Each row is a point on a tangle of strands that fork, close into loops and nearly touch. The rows are in no order.
In the rows, 128 means zero.
Points whose rows are less than 161 apart are linked; no others are. Some points are linked to none.
k430: [148 144 144 163 164 132 136 125 167 149 204 143 110 131 186 113 159 166
 138  77 174 129 110 108 105 125  93 155 145 138  88 130 117 133 129 119
 138 115 176 176 113 130 106  98 126  57 113 136  69 166 133]
k101: [109 140 109 161  97 120 161 104 107 108  66 123 142 100 104 102 117 141
 155 127  98 111 112 124 126 125 138 134 149  94 181 213 175 167 122 146
 194 206  80 101 156  66 118 163 172 140 132 120 145 122 130]
k965: [117 124 116  91  99 114  82 123 129 130 121  98 153 121 133 180  69 156
 119 120 102 136 135 152 139 104 130  81  89 155 156 156 140 163  97 102
  65 137 149  95 180 157 108 115 123 166  93 121 179 118 102]
k737: [134 146 131 159  86 116 194  88  98 118 130  78 112  94 157 110 116 148
 135 122 182 158 117 177 133 124 109 159 171  94 171 141 127 174  96  64
 225 155 110 151 136  90 138 134  98 144 140 164  86 153  68]
k607: [129 128 168 125 159 144 141 139 112  88 152 143 101 127 109 138 171 122
 107 141 209  81 110 139  73 167  95 138 129  88  87  52 156  86 131 146
 145 120 107 116  67 139 130  99  86 103 123 144 124  86 184]
k537: [166 127 115 168 164 143 171 121 138 144 222 112  97 108 174 162 120 161
 108 104 159 125 101 178 127 126  90 109 133 144  89  70  76 167  76 124
  82  96 195 142 143 168 136  74 102  63  92 128 132 109 141]
k941: [171 125 139 123 189 100 151 150 150 190 144 157 135 161 147 134  87 192
 155  75  66  83 102 127 112 156 122 139 105 184 141 117 139 172 146 170
  93 148  94 103 118 141 112  96 173  94 119 110 143 131 142]
k880: [158 131 152 132 170 124 141 152 135 125 187 149 101 135 143 132 170 136
 118 119 198 109 109 121  96 147  87 143 142 125  66  46 118 103 143 118
 147  88 136 144  79 140 129  84  85  87 117 143  94 129 148]
k727: [124 145 152  83 154 136  76 143 119 125 162 148 120 149 160 190 126 130
  93 104 172  97 148 119  94 112 120 128  89 110 134  77 172 156 160 114
  82 132 112  81 118 162 115 101  98 179 120 160 129 123 140]
k780: [114  95  90 153 122 190 181  85 108 112 175 135  93 100 137 165  91 135
  90 139  94 170 125 199 162 113 140 111 137 127 152 122  66 133  54 146
  77 145 166 155 177 165 176 118 125 101 110 146 141  93 136]
k281: [134 143 141 148 138 132 149 107 131 134 142 131 119 118 147 119 144 140
 148 110 173 123 115 132  96 137 105 158 150 109 140 129 161 141 136 114
 184 160 102 133 111 104 121 126 127 122 128 146  88 137 119]
k862: [122 150  84 187  98 117 194  80  85 125  72  92 132  79  94 141 119  97
 155 133 109 127 131 154 138 113 126 142 162 105 157 160 160 188 132 129
 207 190  73  91 167  67 155 157 141 160 144 149 154 106 104]
k316: [159 132 130 186 162 125 187 114 161 162 175 130 124 124 171 104 130 178
 161  98 130 125 101 136 115 145  97 147 147 150 110 140 104 156 115 148
 148 138 147 167 125 113 116 119 149  42 110 109  93 153 128]
k269: [138 137 144 115 140  87 109 147 130 121 104 103 141 130  92 138 167 104
 148 138 172 114 128 100  90 154  96 131 131 130  68  95 163 106 180 105
 163 107  98 105  92 103 109 121 105 122 119 121 125 127 126]
k742: [ 82 140 157  75 128 177  58 136 101  88 140 161 112 154 148 169 139 102
  58 137 169 102 156 115 107 108 139 128  89  80 149 108 162 105 134 126
  65 122 138  97 126 163 120 118 106 199 139 155 136 107 170]
k152: [114 137 101 174 119 128 141 124 160 152  85 133 153 123  91 111 128  73
 175 153  73 132 140  61 155 123 154 133 143 172 110 195 123 109 175 181
 141 149 124 133 153  95 112 174 176  98 138  83 121 142 125]
k377: [151  81 123 148 123 128 181 137 120  92 126 104 124 120  86  89 136 137
 128 183 121 138  94 170 130 172 114  97 140 122  91  77  69  83  79 138
 142  80 128 151  73 129 159 123 119  68 117  99 153  91 145]
k819: [ 89 134 147  98 125 178 107 116  95 113 118 168 108 148 140 138 127 121
  77 128 125 109 142 148 121 107 165 138 112  80 194 136 161 127 113 146
  99 159 109 107 145 146 146 132 138 199 150 163 139 105 164]
k518: [106 121 115 141 104 131 104 125 170 136 159 132 134 123 176  86 128 154
 148 116 134 180 129 106 146 115 131 126 136 135 134 203  99 114 111 106
 131 115 191 190 138 120 101 141 140  79 115 111  74 186 103]
k699: [136 107  95 157 134 138 165 116 157 139 152 118 135 113 142 145  89 177
 137 138  69 128 107 165 143 140 121  97 122 164 126 146  80 141  77 165
  73 140 176 138 160 149 112 112 160  57  92  94 162 104 144]
k514: [120 128  92 161 108 109 116 137 181 142 108 105 164 111 111 117 129 100
 176 150  95 150 137  77 156 127 121 111 132 182  79 195 102  99 149 143
 117 114 168 145 150 109  88 151 151  62 110  70 126 153 113]
k205: [106 112 118 148  97 165 147  78 118  73 156  81 106  75 139 161 104 170
  95 149 190 130  96 205 122 135  94  89 139  87 136 152 125 123  42 116
 121 164 168 137 159 153 110  99  90  79  71 139 136  90 154]
k793: [132 125 127 107 113  97 105 123 123 127 124  77 145 111 126 162 110 152
 137 129 154 121 119 156 109 134  98  94 112 131 119 126 153 158 110  95
 118 129 126 105 139 141 106 113 105 137  90 123 163 117 106]
k103: [138 118 165  65 181 109  70 175 147 158 142 174 129 190 148 129 119 166
 121  67 103  93 127  78  91 145 135 148  89 153 139 121 165 122 188 131
  85 125  98 115 103 143  95  92 151 145 135 131 113 154 149]
k980: [107 128 135 132 107 136 106 114 164 135 152 141 132 121 184  93 113 190
 151  93 136 150 121 110 113 121 127 143 137 119 176 227 143 137 110 114
 146 172 152 171 136 113  83 135 156  97 119 133  75 176 111]
k446: [100 143 148 139 143 163 101 144 148 126 105 173 121 152 101 100 177  59
 127 158 126 124 146  54 126 120 162 159 146 124 106 151 136  60 189 175
 137 126 124 150 122 117 123 163 148 128 160 126  86 138 161]
k137: [149  98 151 149 133 111 159 148 144 124 149 143 122 143 160  48 148 179
 161 118 139 149 101 131 119 159 117 151 146 120 137 131  99 104 111 116
 194 113 130 200  84  97 124 138 135  80 131 119  64 168 110]
k161: [109 156 163 122 139 151  94 102 137 120 157 140 108 125 165 146 147 150
 119  90 206 103 121 115  70 120  96 163 130  90 141 151 199 133 146 109
 148 180 117 127 120 127  88 100 114 131 121 174  85 141 145]
k341: [104 170  94 132 131 136  71 112 132 171 131 125 141 119 128 226  71  82
 118 121 102 114 166  90 154  91 131 119  69 176 132 151 151 167 158 136
  43 166 164  80 207 145 104 124 130 161 121 121 159 117 115]
k794: [131 135 149 115 166 152  89 157 146 136 195 195 103 157 165 118 175 112
 102 109 155 139 139  73 131 114 134 144 127 133  86  92 101  77 154 132
 103  81 181 162 105 151 137 107 112 113 140 140  80 149 151]
k222: [124 105 175  89 134 107 114 133 106  81 100 112 132 121 119 106 131 191
 120 124 148  85  90 166  77 171 116 106 112  80 149 133 180 124  89 125
 147 147  90 108  98 122 112 109 137 130  97 126 166 102 159]
k781: [ 97 114 130 142  92 134 128 122 137 106 108 147 130 118 146  54 135 168
 161 127 116 142 121 113 128 129 146 143 154  93 194 229 132 119 113 145
 191 182 124 171 124  84 102 173 166 110 143 121  74 168 118]
k521: [162 111 150  72 150  61  87 161 128 152 141  87 153 142 136 157 109 180
 141  92 148 116 110 137  91 144  88  98 100 156 106  88 149 170 141  71
 105  97 110 114 113 146  97  95  97 137  95 118 153 150  94]
k505: [123 163 132 146 157 136 102 119 183 165 177 144 130 125 179 159 121 155
 132  71 132 111 124  95 117 115 108 150 115 168 119 186 141 151 140 143
  77 162 187 141 169 147  73 104 152  74 106 120  98 158 137]
k95: [114 144 110 147 122 169 143  97 119 123 171 136 102 107 148 166 136  92
 105 136 174 147 137 152 141 106 122 123 139 115 117 108 113 122 113 123
 110 129 156 133 146 151 148 119  94 124 127 148 116 108 131]
k67: [139 120 103 132 117 124 144 129 114 141  96 129 136 138  89 130 126  83
 134 161  81 142 147 128 148 127 145 119 133 147 117  85 102 126 144 143
 130 100 103 104 115 130 169 146 135 159 154 123 164 104 120]
k80: [138  92 170  83 145 130 106 159 136 138 144 182 122 175 167  65 134 200
 137  88 106 120 111 136 101 148 150 150 122 107 191 131 139 112 115 128
 144 134 106 170  88 133 128 120 148 148 144 137  93 154 134]
k225: [109  99 134 142  91 151 160 118 108  98 141 150 106 129 135  59 144 146
 124 146 145 148 118 174 152 139 157 141 156  80 172 138  95  88  72 136
 180 140 135 187 106 121 158 147 119 118 152 144  81 130 134]
k782: [108 160 125 113 141 114  59 150 121 155 107 126 147 145 105 210  93  79
 114 131 109  89 161  66 129 115 130 124  67 168 109 117 177 154 195 144
  55 148 122  53 162 140  98 123 122 168 129 127 162 116 140]
k786: [105 117  98 168  96 149 137 113 150 116 152 123 123 106 142  97 142 107
 136 159 150 176 127 127 162 120 127 119 148 128  97 166  77  87 102 122
 140 105 186 181 133 120 126 144 122  70 117 110  89 146 113]
k623: [156 136 113 132 136  68 132 136 110 162  86  84 157 124  92 164  91 126
 168 128  98 105 128 130 118 139 109 112 105 172 110  94 167 187 159 130
 137 139  76  67 130 112 131 124 126 150 123 118 180 107 101]
k738: [106 139 116 146  95 110 134 105 100  85  80  78 140  82  86 129 146 103
 132 164 174 115 120 145 115 136 108 114 137  88  99 145 169 121 114 115
 178 143 112  97 136  95 124 140 117 128 110 126 165  97 136]
k357: [134 126 151 145 138 103 140 129 146  96  85  99 147 110  88 105 172 135
 159 145 158  89 107 103  88 172  91 131 134 116  79 147 168  96 153 145
 187 149  94 125  93  82  86 136 137  77 106 101 125 123 150]
k672: [ 93 154 126 158 130 164 105 106 172 139 147 143 133 114 147 149 134 107
 129 132 130 116 132  84 127 109 125 138 123 142 120 195 134 102 142 164
  90 159 181 147 166 133  85 135 151  85 111 115 104 144 146]
k730: [183 147 122 149 136  92 199 130  83 143 123  92 125 126 102 146 135  91
 135 147 159 138 135 161 132 133 104 138 145 142  88   4 103 168 151  89
 186  81  80 104  99 108 177 125  79 161 147 150 137 114  80]
k779: [125 143 141 171 163 135 154 128 171 160 104 162 133 140 116 102 137 112
 171 123  82 101 129  52 129 134 155 160 150 168 118 189 136 115 189 206
 137 167 103 155 135 102 102 158 191  80 137  97  89 160 148]
k398: [127 118 154 125 155 174 139 139 105  97 167 177  92 146 125 137 148 109
  88 155 161 105 121 138 104 146 131 131 123  98 113  45 118  82 117 166
 102 103 120 121  75 161 162 109 100 122 145 145 129  76 190]
k615: [121 146 157 150 175 171 138 129 134 134 113 165 115 149 104 138 149  96
 122 147 115  67 122  86  92 144 135 150 129 124 120 124 169 108 178 208
 117 160  94 111 122 125 113 130 157 110 139 127 118 109 194]
k380: [105 171 124 160 137 145 119 117 131 142  84 142 132 131  92 136 160  37
 142 148 134 118 161  60 129 104 150 160 152 130 108 160 166 112 205 165
 153 151 100 112 149  99 122 166 143 152 159 135 103 134 134]
k663: [165 174 130 140 179  90 129 127 139 188 150 141 127 141 149 163 132 110
 151  69 162 123 144  87 107 122 100 169 137 162 102  81 163 190 212 106
 158 136  87  96 123 111 127 109 119 143 140 158  84 163  93]
k778: [174 113 123  95 139  85 105 178 151 167 135 136 144 165 137  96 142 117
 147 115  93 178 140  98 162 116 140 125 123 175 103  86  74 123 157  82
 125  45 134 144 107 132 152 126 126 143 148 105 114 173  86]
k216: [147  88 146 122 134 116 143 149 148 130 141 139 132 148 161  72 116 217
 158 111  99 131  96 148 111 164 125 121 126 130 166 155 116 125  89 128
 147 130 120 167  98 111 113 120 157  85 109 104 108 150 125]
k544: [108 122 134 142 132 139 132 137 150 155 107 178 130 152 134  63 146 118
 164 120  88 137 136  83 139 117 177 168 155 130 171 197 126 112 160 173
 160 173 117 171 133 105 126 180 176 124 163 118  67 165 120]
k746: [128 135 143 116  86 134 155  91  93  97 132  84 113 104 157 127  97 182
 109 102 177 145 123 205 134 114 123 132 152  84 194 146 139 174  66  70
 178 147 114 137 149 126 137 123  90 180 118 174 120 140  88]
k804: [136 129 138 133 156 133 116 146 163 139 164 152 124 143 146 119 157 136
 132 114 144 121 122  99 106 138 114 138 130 138  93 116 122  99 149 135
 120 104 147 148 109 136 114 111 127  85 118 122 102 142 142]
k974: [ 90 118 103 149 134 184 124 119 120 117  95 152 129 139  66 143 125  47
  91 207  54 118 144  89 150 128 158 117 116 134 113 133  96  70 132 206
  67 128 150 117 143 137 151 156 163 123 146 107 167  78 174]
k173: [129 120 112  75  73  99  82 136 103 108  87  59 166 116  98 151 110 109
 123 148 112 166 162 148 169  97 134  77 111 139 108 123 110 130 114  70
  98  65 143 111 147 144 141 146  87 195 122 120 187 130  81]
k332: [ 84 118 137  74  88 139  83 153  97  75  59 136 135 137  94  86 158  88
  82 168 116 131 157 129 152 112 176 124 119  70 152 134 129  64 113 123
 116  93 133 119 116 136 154 156 132 202 172 129 168 114 159]
k98: [151 126 168  95 191 112 110 162 160 161 166 166 123 171 161 140 118 206
 124  67 105  61 102 114  80 159 108 147  98 151 125 114 159 136 154 160
  80 147 116 122 104 151  83  74 156  92 109 123 124 139 174]
k203: [156 152  89 191 117 118 200  75 103 151 134  74 121  87 133 170 108  96
 156 134 157 151 128 163 133 116  94 138 157 135 111 101 125 193 132  93
 183 147 108 120 159 101 149 124  99 123 129 147 126 122  76]
k376: [120  98 138 101  90 108 131 127 114  91  96 104 138 120 138  92  96 208
 135 123 109 136 103 174 124 144 134 100 133  99 194 185 141 150  63 102
 161 145 113 128 132 114 118 135 141 146 101 120 149 134 109]
k714: [159 102  91 149 135 118 174 124 138 186 152 144 126 147 158 108  85 152
 149 104  37 177 132 147 171 117 166 120 132 182 149 129  52 182 100 131
 104 111 149 149 161 135 172 138 167 117 136 107 131 146  86]
k119: [139 165 103 132 151 121  94 115 144 160 192 109 122 104 171 228  87 126
 118  90 154 119 140 136 131  93  95 110  91 164 109  95 136 208 140 103
  52 141 179  87 183 170 107  92  98 137 100 139 142 125 111]
k462: [ 99 169 126 116 108 144 156 113  63  84  83 137 109 112 108 123 168  63
  84 141 185 110 167 159 144 109 154 164 145  57 150  82 153 115 132 118
 167 137  88 100 118 117 173 146  88 206 184 179 144 100 158]
k510: [131 145 140 102 151  89  72 159 135 143 107 118 147 145  99 170 135 103
 137 119 137  97 141  78  99 143 110 130 101 153  82 104 175 130 203 129
 109 123 103  80 117 127  93 111 118 139 126 125 140 129 139]
k334: [174 106 127 127 153 105 134 164 150 181 167 162 127 170 168  74 131 152
 143  94  72 174 126 114 159 121 161 134 131 176 130 110  59 143 122 119
 117  70 156 161 117 138 164 130 155 115 147 107 101 169  95]
k610: [121  91 119 102 102 145 154 127  87  87  82 139 122 130  81  96 114 126
  93 160  63 132 130 179 156 133 174 118 133  94 170 106  98 109  75 151
 122 118 104 116 109 145 184 150 153 177 159 142 187  84 150]
k344: [125 131 156 118 157 157 107 160 129 130 144 201 104 166 128  94 190  80
 118 139 150 133 145  78 130 125 157 167 150 112 106  88 106  61 177 155
 139 102 133 159  92 134 151 143 120 134 170 145  72 136 157]
k960: [129 169 119 178 104 147 193  64  96 117 152  87  97  71 146 159 131  92
 124 125 220 152 126 175 131 116  93 152 173  92 136 123 143 162 112  84
 193 170 118 136 141 102 146 120  78 124 139 175  92 123  99]
k884: [174 102 107 127 157 118 137 144 137 139 187 101 120 121 134 167  98 158
 106 138 115 125 103 168 136 128 100  82 112 166  81  54  64 156  89 125
  46  69 183 123 130 186 142  87 103  92  90 110 184  99 132]
k81: [127 115 123 126 102  96 143 140 128 122  78 116 154 123 126  86  97 187
 169 115  81 119 107 125 120 150 131 115 131 128 184 207 152 161 107 129
 181 177  87 116 131  83 100 150 172 122 116  96 139 141 106]
k573: [169 114 141 138 120  93 210 125  77 107 101  85 127 116  88 103 123 132
 133 151 134 122 107 194 123 162 115 127 149 118 123  44 111 147 103 106
 197  95  74 116  87 105 175 130 107 152 141 136 157  98  98]
k999: [127 142  88 150 107  98  97 130 167 147 131  73 159  97 119 168 122 105
 157 152 135 134 126 106 138 126  90 101 115 175  60 149 116 131 142 116
  95 117 183 122 169 136  85 120 112  82  91  88 150 126 116]
k888: [ 92 167 101 140 101 162 183  90  75 118  95 136 105 103 115 129 176  45
 105 139 151 137 172 157 174  95 169 174 169  79 164 118 126 129 138 132
 179 173 105 125 148 110 179 161  98 196 196 179 110 115 129]
k472: [132  88 146 109 103 139 126 146 125 102 152 137 112 138 146  76 135 169
 118 140 141 159 109 167 142 138 139 112 133 104 148 115  87  83  71 106
 133  87 151 186  91 145 144 122 112 114 123 125 110 135 126]
k128: [113 116 177  99 143 155  87 131 139 119 147 175 114 162 168  92 141 186
 124  87 148 102 113 116  77 134 131 158 121  84 179 166 185 105 129 135
 142 177 114 161 107 132  95 111 142 137 129 157  81 145 164]
k68: [150 136 130  72 107  89  80 149 115 131 119  88 155 133 125 164 126 117
 125 126 154 155 158 128 142 100 115  98 109 146  94  82 126 148 149  58
 111  63 125 106 122 147 131 125  73 189 120 134 152 149  81]
k139: [116 116 104 102  88 118  91 141 117  98 102  89 146 114  82 146 143  70
 111 183 137 164 154 125 158 116 127  87 123 133  74  98  93  82 127 105
  99  61 158 117 119 147 143 138  94 147 129 108 170 108 114]
k326: [133 129 100 185 142 150 180 115 146 144 126 147 120 122  98 109 158  63
 149 168 103 143 133 102 154 135 141 136 162 151  81 110  79  94 156 183
 141 107 142 147 117 115 159 157 139  76 141 106 113 117 135]
k608: [108 151 109 130  83  88 111 126 111 108  58  79 154 101  86 117 156  74
 148 151 152 145 153 113 136 119 127 127 140 108 100 147 156 119 151  91
 186 111 106 102 135  83 131 159 112 169 141 126 150 132 105]
k969: [150 167 104 139 147  75  84 151 165 174 151  80 150 107 129 194 117 113
 156 104 149 111 133  92 127 122  77 123 101 196  43 105 139 171 182 110
  85 119 161  93 163 141  82  98 100 101  98 110 137 139 115]
k879: [128 157  84 160  95 120 171  82  82 124  95  74 126  84 100 174 118  77
 135 138 145 141 159 169 154 105 120 133 146 117 123 103 147 179 134  96
 176 142  91  92 160  98 158 140  97 182 143 159 160 102  93]
k984: [166  90 130  97 145 139 138 149 113 106 173 133 113 136 119 144 108 139
  87 157 124 130 111 168 135 132 116  86 117 135 100  31  63 114  88 127
  67  53 150 125  82 190 172 108  94 128 119 128 178  88 139]
k611: [116 110 145 173 114 153 174 109 134 103 149 147 107 112 137  56 155 150
 152 142 165 134 106 139 127 147 122 148 161  91 138 155 111  89 100 152
 202 158 135 200  90  98 125 151 133  65 133 126  58 141 143]
k887: [120 138 103 106 111 129  94 121 128 166 119 136 147 138 129 175  78 105
 120 119  65 148 168 114 171  91 158 111  90 171 155 141 119 158 143 118
  65 127 141  97 176 147 143 132 144 189 136 122 158 130  92]
k915: [144 109 132 104 131 152 165 134  84  85 150 148 100 134 101 138 128 103
  77 160 151 129 132 177 140 135 136 110 131 102 117  22  82  99  91 135
 106  83 114 120  75 168 191 120  81 153 153 151 163  73 159]
k770: [151  71 153  61 118 108  96 160 139 107 145 114 132 153 151  94 107 206
 125 121 105 156  99 166 130 139 136  84 111 127 161 129 101 111  70  88
  94  67 147 168  99 159 122 113 119 123 101 110 144 145 111]
k809: [127  92 102 151 133 173 194 107  96 114 119 153 102 125  79 122 120  94
 103 175  64 136 124 170 149 142 156 125 143 118 139  82  78 107  94 189
 111 136 105 124 110 143 195 146 151 123 154 136 170  62 164]
k217: [123  93  78 187 118 166 209  98 118 114 129 126 114 102  83 121 128  83
 133 183  82 155 124 160 162 139 140 118 160 135  96 106  59  99  96 177
 131 126 134 146 130 126 175 148 141  71 129 114 147  82 143]
k507: [133 123 172 138 140 132 160 111 116  89 135 123 111 115 135 106 145 186
 131 118 185  85  90 165  76 169  93 137 132  81 139 124 175 121  98 129
 191 169  96 139  90 107 111 106 123  97 105 141 111 109 153]
k255: [146  88 141 121 115  90 168 138  97  82  72  86 138 117  75  80 131 146
 137 172 112 123  96 171 120 176 125 100 135 103 121  99 114 107  83 118
 171  96  92 121  79 100 158 142 135 121 126 104 182  96 130]
k986: [117 129 124 178 156 178 184 102 129 132 115 157 109 121  96 126 149  79
 135 163 102 104 123 116 125 135 148 139 155 123 117 121 126 102 148 212
 133 160 110 127 125 118 150 151 157  95 144 119 125  94 173]
k25: [ 85 120 135  78  77 140  53 146 145 115 119 150 139 147 160  88 150 130
 116 125 123 172 155 112 157  99 168 136 117 100 178 193 122  78 115  94
 125 116 164 167 137 136 113 152 134 180 153 133  90 172 108]
k256: [125 158 142 103 103  95 139 134  87 103  77 105 134 120 103 111 165  94
 120 134 177 126 156 148 133 126 133 152 141  90 129  83 158 126 142  81
 195 103  85 105 104 101 153 145  92 202 163 158 138 129 108]
k480: [117 127 154 128 139 120 108 143 143 101  67 133 148 136  94  86 159 132
 149 127 127  86 112  74  91 149 131 143 128 108 124 190 190  95 162 159
 169 169  79 119 110  83  83 145 170 113 126 107 121 136 165]
k896: [179 166 125 154 172 102 172 123 102 166 158 120 111 124 143 184 127 103
 141 105 176 118 140 140 113 128  89 148 137 140 103  18 152 202 178 105
 164 121  81  85 108 117 159 105  83 149 137 165 116 129  91]
k582: [ 78 146 116  99  95 175  97 108 107 142 112 160 124 142 143 146 121 102
  88 124  86 141 171 126 166  77 183 141 112 108 205 170 127 137 123 126
  94 165 138 117 179 138 144 152 145 220 158 156 122 136 121]
k158: [115 119  89 136 103 134 114 130 113 109  79 113 145 122  55 148 126  42
 112 202  78 145 157 109 162 123 144 102 119 146  81 103  95  85 141 158
  95  87 137  96 123 135 164 154 128 148 151 109 190  77 140]
k633: [111 103 114 111  80 107 130 156 119 117  71 131 149 139 111  53 149 132
 146 144  76 151 139 139 162 130 182 143 148 106 190 172 112 114 117 120
 178 129 111 143 119 100 142 177 157 174 177 118 116 159 100]
k604: [ 86 103 141  93  97 130  83 143 113  75  68 125 139 128  94  89 140 122
 103 163 109 123 120 129 126 138 153 102 113  79 147 174 154  75  99 138
 115 121 130 118 120 121 125 144 153 146 125 110 173 104 169]
k506: [136 143 103 148 127 111 105 125 169 180 162 124 145 132 180 145  93 152
 151  78 107 161 137 104 148 105 128 122 110 185 130 191 109 175 123 105
  90 130 182 134 182 141 102 118 149 101 112 105 116 167  90]
k46: [133 125 160 116 167 124 113 157 148 136  86 148 144 159  95 118 132 136
 141 123  88  67 111  75  98 162 129 139 112 150 116 150 176 105 178 185
 114 154  81 107 109 118  83 124 173 105 127 103 142 126 178]
k186: [ 77 139 142 116 133 170  56 142 168 128 127 163 139 155 131 140 135 101
 104 142 109 116 142  52 128 113 146 129  95 140 132 204 139  64 145 154
  58 137 181 151 160 136  77 135 157 117 120 104 110 148 156]
k972: [104 117 133 137  87 125 139  91 103  65 106  71 127  76 117 131 120 170
 117 147 184 117  98 185 111 147  94  94 137  74 137 168 158 132  59 103
 165 161 129 114 145 114 111 121 108 108  79 131 157 103 138]
k747: [104 119 151  80  74 128  90 117 117  95 120 102 129 117 164 118 100 195
 110 103 150 152 128 176 134 112 137 111 132  85 205 192 152 146  67  74
 143 139 138 139 152 138 114 127 111 181 103 155 129 154  98]
k397: [ 97 159 139 112 152 141  52 147 168 147 114 154 141 157 111 162 137  74
 114 124 122 101 154  22 124 114 139 151  98 165  99 178 161  90 210 146
  76 131 148 120 159 132  72 134 147 129 133 112 107 159 150]
k791: [116 190 125 148 147 133  79 119 161 154 123 139 138 124 119 177 152  44
 136 121 166 121 165  31 124 100 121 163 133 157  77 147 165 122 235 136
 124 141 134 109 158 120  94 138 120 131 140 139  87 158 126]
k237: [159 158 119 136 156  70 100 144 167 182 142 110 149 135 143 147 127 130
 165  75 149 127 129  73 115 129  93 150 125 187  74 134 147 165 195  90
 140 121 125 117 139 115  89 106 124 104 120 119  99 177  93]
k644: [146  82 132 110 134 116 130 152 158 130 153 126 135 142 164 108  93 230
 139 119  84 134  89 162 124 150 120  87 106 153 148 151  96 128  63 128
  81 108 159 158 122 154 105 102 150  72  86  93 150 134 134]
k818: [157 122 129 156 181 132 175 129 149 177 143 172 124 153 131 114 121 139
 153 117  62 110 114 116 125 151 142 143 136 167 129 108 108 143 147 194
 112 132 110 130 115 133 151 129 173  86 134 109 127 119 148]
k526: [ 96 181 108 169 110 161 150  83 113 135 108 132 115  98 116 141 172  31
 136 146 175 145 163 104 146  92 138 172 174  99 126 157 155 126 177 135
 181 174 112 124 152  96 143 168 113 158 174 163  86 130 119]
k236: [ 83 117 163  84 105 113  72 133 113  64  78 115 137 115 110  96 162 143
 112 141 176 107 110 129  91 146 123 112 115  58 127 176 190  81 108 108
 146 137 122 120 115 110  98 129 131 137 105 125 151 123 167]
k597: [135 112  98 104 103 128 139 124  92 123  86 115 139 126  90 145  90 113
 111 142  58 136 151 166 157 110 159 110 116 135 156 100 112 153 110 131
 108 120 100  90 140 140 174 145 137 202 151 143 197  97 116]
k275: [149  91  91 154 125 131 194 108 127 154 138 130 127 127 143 122  66 186
 149 121  44 154 110 177 146 138 143 106 137 162 174 148  82 181  73 146
 122 152 125 135 157 127 146 129 167  93 109 110 152 120 111]
k588: [146 115 120 151 118 158 164  94 119 105 194  96  96  98 163 154  96 168
  96 125 191 150  98 204 133 126  98 102 141 111 127 103  94 143  52  99
 112 116 173 160 146 165 135  85  79  80  82 144 124 111 123]
k343: [175  88 141  60 134 101  97 174 136 139 148 123 137 161 140 114 109 164
 117 118  94 162 125 136 147 119 136  93 106 157 131  82  76 124 108  80
  78  42 144 145  97 168 151 118 114 154 130 111 150 150  93]
k383: [134 141 114 119 116 125  78 130 162 148 189 118 132 125 196 143 118 149
 114  92 153 182 140 114 153  83 120 110 110 157 115 161  93 151 106  65
  80  86 215 157 168 162 113 108 110 122 101 124 101 175  79]
k420: [128 141 143 129 156 142 149 111 117 169 121 162 123 145 151 142  93 159
 142  85  96  94 114 135 100 128 142 147 122 124 203 160 187 187 137 161
 136 205  73  95 147 115 119 123 168 154 136 144 123 122 136]
k899: [163 134 146  74 152  94  88 159 126 150 160 130 133 155 154 163 122 147
 118  81 158 126 143 124 113 114 113 122 106 145 119  65 145 169 164  76
 107  91 105 101 108 150 128  99  95 179 121 150 124 157  94]
k598: [152 123 105 143 155 122 141 142 146 174 123 152 139 146  94 138 109  93
 143 149  44 124 133  96 152 138 145 120 112 189 102 101  92 127 160 180
  83 102 131 105 124 140 156 133 161 108 143  98 162 107 136]
k981: [125 153 105 117 132 132  63 129 154 136 197 113 130 107 171 200 116 118
  94 113 169 143 141 116 140  89  98  96  98 159  87 116 102 149 118  89
  41  99 222 120 179 179 108  95  94 124  87 123 134 133 110]
k187: [136 106 128 122 109 122 196 129  80  91  95 128 116 126  87  71 142 128
 108 149 115 127 125 195 150 146 164 147 156  90 168  71  93 113  81 127
 185 113  87 137  93 122 192 147 114 169 175 147 146 103 123]
k918: [108 129 167  82 146 134  73 154 131 139 107 170 136 176 140 110 126 152
 118  88 111  93 126  91  89 134 149 150 103 116 177 172 192 121 161 136
 117 167  88 118 124 127  91 122 165 168 144 141 111 148 152]

A piece is all that can be reached along the links. How many separate loops has the piece of each point below (a circle has one, a figure eight two, a Y none), and how many tips (points with one link)?
k941: loops 3, tips 5
k794: loops 1, tips 2
k101: loops 1, tips 0

A fork is a point with three links, a tip a point with one. Leave the first point through the second and follow the links. Name the first fork or tip that comes.
k526 / k888: k804
k518 / k980: k573
k217 / k326: k899
k537 / k588: k380
k896 / k663: k786
k887 / k341: k610

Name the points in between on the shortest way along the links from the first point to the second, in order.
k316 / k462: k430 k804 k794 k344 k446 k380 k526 k888
k256 / k505: k462 k888 k526 k380 k791 k397 k186 k672
k187 / k80: k610 k597 k67 k598 k818 k941 k98 k103 k918 k128
k786 / k730: k518 k980 k781 k544 k779 k152 k514 k999 k969 k237 k663 k896
k173 / k986: k139 k158 k67 k597 k610 k809 k217 k326
k778 / k98: k343 k770 k644 k216 k80 k128 k918 k103
